The views of a scene show one set of named points, each view turned or mirrored, and shifted as a whole, with a little noise and some points left out.
(in the rows, 100 means zero)

Scene 1
View 1
q645: [ 94 103  92 114  91  79  91  84  69 123 101  95 121 104  86  98  90 132
 105  97  90 105  99 100]
q534: [ 88  91  76 126 104  89  99  96  57 126 101  80 122  99  98  85  97 129
 110 106  85 102  98 109]
q878: [ 91  99  93 114 103  92  93  79  68 118 105  86 134 104  94  86 112 132
 106  97  82  90 110 103]
q190: [ 97  92  85 107 106  95  96  82  67 129  98 101 139 106  95  72 107 134
 111 107  74  84 105 113]
q161: [ 75  44  66 100 112  84 102  80  74 122 108  90 146 117  86  67 125 125
  88 106  70  93 128 114]
q601: [108 110  70 161  86  64 107  99  94 108 118 102 101 115 100 118 102  87
 114  83 104 123 128  97]
q312: [ 79  80  94 100  95  69  88  72  65 120  99  85 133 109  71  93  97 143
  87  96  86 103 108  94]
q791: [102  83  78 104  94  81 100  76  80 131 103 119 133 116  88  78 104 118
 107 102  75  97 115 111]
q511: [113 108  82 131  79  66 101  80  94 124 104 125 111 117  85 106  98  99
 113  89  94 114 119 101]
q232: [104 100  75 132  95  81 103  91  85 120 111 110 117 114 100  91 109 105
 114  96  84 101 120 110]
q375: [104 110  88 115  84  75  93  83  63 139  93 109 115 101  83  95  69 132
 117 101  88 111  87 105]
q236: [134 139  70 162  70  69 108 106  82 142 101 134  91 107 106 112  66  86
 138  94 101 129  96 109]
q436: [100  89  90  99  86  69  92  68  87 122  99 121 133 120  77  92 103 117
 100  91  82  99 118 100]
q82: [104  87  70 116  89  76 104  83  84 131 103 118 127 113  92  84 102 108
 108 100  79 104 119 111]
q745: [ 91 120 113 114  89  76  80  69  70 111 101  86 123 105  77 111  97 143
 102  87  97  96 103  87]
q867: [130 140  93 133  79  76  97  80  89 124 101 130 109 110  95 106  90 103
 132  87  94 107 105 101]
q558: [ 84  63  80  98  91  55  98  68  90 116 108 106 130 122  67  96 110 117
  83  92  85 109 131  98]
q334: [103 102  90 130  71  42  94  75  95 115 106 115 108 115  69 127  84 105
  96  82 103 127 121  87]
View 2
q534: [123  91  79  79  98  90 104  91  82 117 105 111  91  78  73  77  85 130
 104  93 106  95  90 113]
q334: [ 91 111  86 116 111  89  73 128 110  78 122  94 129  86  97  94  74 112
 121  95 131  78  81  81]
q791: [102  97  78  91  97  67  85  92 102 113  89 101 111  95  79  96  84 140
 111 113 104 109  88 108]
q645: [117  93  88  98  93 101  94 110  90 101 111 100 115  81  89  85  76 121
 115 105 117  86  87  97]
q190: [119  88  78  81  85  78 104  83  90 122  89 103 103  90  77  90  87 138
 110 120  98 106  89 117]
q436: [102  96  83  96  96  74  87  95 103 109  94 101 116  93  83  97  81 129
 115 115 108 101  87 106]
q82: [103 107  66  93 107  68  77  93 101 101  95 101 108  94  78  94  86 135
 109 106 109 101  88 104]
q878: [122  81  85  82  77  91 100  98  95 113  97 102 112  87  80  78  79 136
 112 111 103  98  92 116]
q601: [109 113  51 100 110 104  55 116 106  61 114 102 104  81  82  73  87 127
 104  80 133  65  85  96]
q867: [121 107  59 125 101 109  64  99  85  68  99  96 109  85  90 112  90 116
 125 123 118  90  78  90]
q745: [122  87  92  98  84 106  98 111  89 100 110  99 114  75  93  82  77 119
 116 106 117  83  88  99]
q558: [ 84  95  94  84  99  52  85 121 127 118 108  95 133 101  89  86  71 137
 112  96 115  94  90 104]
q236: [114 129  38 133 135 111  58  96  68  60 107 107  78  72  81 111  99 107
 114  99 129  84  72  81]
q511: [100 109  66 112 107  88  63 110 104  77 106  97 116  88  87 100  85 125
 117 107 122  87  81  90]
q375: [114 103  88 112 109  91 103  95  71 112 106 104  99  75  88 107  81 111
 118 113 111 102  81  90]
q161: [ 96  88  84  58  90  44  97  91 122 137  95 106 113 101  72  71  77 156
 101  94 100 106  97 127]
View 3
q375: [ 65  83 104 118 114 115  83  69 105 100  94  96  94  80  90  84  85 107
  59  94  87 123  80 119]
q645: [ 78  76  99 119 103 103  87  69  94  96 104 102  99  85  97  88 101 110
  73 107  76 125  93 114]
q867: [ 58  89  96 111 110  99  90  73 136  80 112  87  97  92  94  73 112  91
  70  77 112 103  88 142]
q232: [ 76  77 113 112  99  70 102  72 106  90 106 106 100  82  96  91 112  97
  83  97  85 106  97 135]
q312: [ 83  76 100 122  81 103  87  64  78 105 106 111 101  91 102  80  99 121
  69 125  56 147  98 107]
q534: [ 85  65 107 124 112  91  92  72  79  98  92 101  96  75  96 107  97 112
  81 111  65 113  88 111]
q558: [ 79  82 120 112  60  73 105  61  87 107 116 127 108  91 101  64 101 111
  67 111  57 153 112 130]
q82: [ 69  83 127 118  96  70 102  71 100  98 102 108 105  79  98  84 104 102
  72  92  73 118  91 141]
q236: [ 59  78 112  95 133  92 101  72 144  82  94  87  96  65  72  81  91  81
  71  49 132  90  96 141]
q878: [ 85  77  98 127 100  88  91  73  84  93 106 103  95  93 105  98 116 114
  80 122  63 119  90 117]
q334: [ 66  79  98  88  83 105  96  65 130  90 123 103 107  92  88  49  99  96
  64  78 110 139 122 130]
q161: [ 86  75 131 132  76  53 107  67  62 108 100 125 107  81 110  97 109 116
  82 126  32 134  96 125]
q511: [ 67  84 110 102  93  82 102  67 122  89 114 104 105  86  93  71 107  94
  70  83  99 118 106 139]
q601: [ 84  59 105  79 101  71 109  69 121  82 115 101  98  78  86  84 109  92
  94  74 113 103 128 130]
q745: [ 81  72  85 111 100 111  85  69 102  87 109  95  98  93 100  86 107 112
  75 110  83 124 100 111]
View 4
q558: [112 106  89 114  73 109  94  97 100 120 102  94 120  97  90 157  50 131
  77 116 107 110 123  92]
q791: [109 108  99 111  70  99 101 105  97 134 112 118 111 101  99 119  75 137
  86 108  98 108 119 109]
q82: [103 110 102 103  78  97 101 105 107 136 110 122 110 101  88 123  88 126
  83 106  99 106 121 103]
q436: [106 103  97 108  72 102 111 103  97 128 115 117 116  99 101 120  71 127
  87 108 104 103 119  98]
q190: [112  93 103 107  66  86 107 111  95 126 122 120 110  94 119  96  76 138
  92 106  97  99 108 120]
q878: [113  86  99  97  80  91 106 105 103 110 117 110 115  85 119 102  70 127
  89 108  99  93 103 106]
q375: [ 77  94  85 112  76 116 121 116  91 133 113 128 112  96  93  92  81 100
  94 112 116  99 118 112]
q312: [104  81  85 115  71 109 108 104  95 111 105  98 121  88 115 122  45 121
  84 121 109  98 110 108]
q867: [ 84 111  98  93  98 113 130 103 108 133 129 146 112 103  83 101 116  96
  97  95 110  97 126  74]
q601: [ 91 103  95  79 111 105  88  93 138 120 101 116 113  82  62 133 113  91
  82  97 105  90 116  75]
q745: [ 91  82  87  98  90 110 121 101 104 107 118 115 120  86 107 106  74 102
  89 106 112  89 109  93]
q534: [ 96  80  94 100  77  97  94 113 107 121 103 110 112  77 104  92  82 115
  89 113 100  87 100 123]
q232: [103 103 102  91  86  92  96 103 116 128 114 122 113  93  86 115 101 119
  86 100  97  94 114  93]
q511: [100 120  99  98  92 102 103  96 114 134 113 128 114  99  75 135 100 119
  87 102 104 105 129  81]
q645: [ 91  86  90 104  78 108 111 105  99 117 111 112 115  86 103 104  72 109
  90 113 110  96 113 103]
q334: [ 79 106  80 107 100 128 111  91 113 121 105 114 123  94  71 148  75  90
  84 110 120 105 130  69]

Which points are out of place in each view (at most two, in the order of its rows)? Write - if all are in place.
view 1 | q436, q745
view 2 | q645
view 3 | q334
view 4 | q511
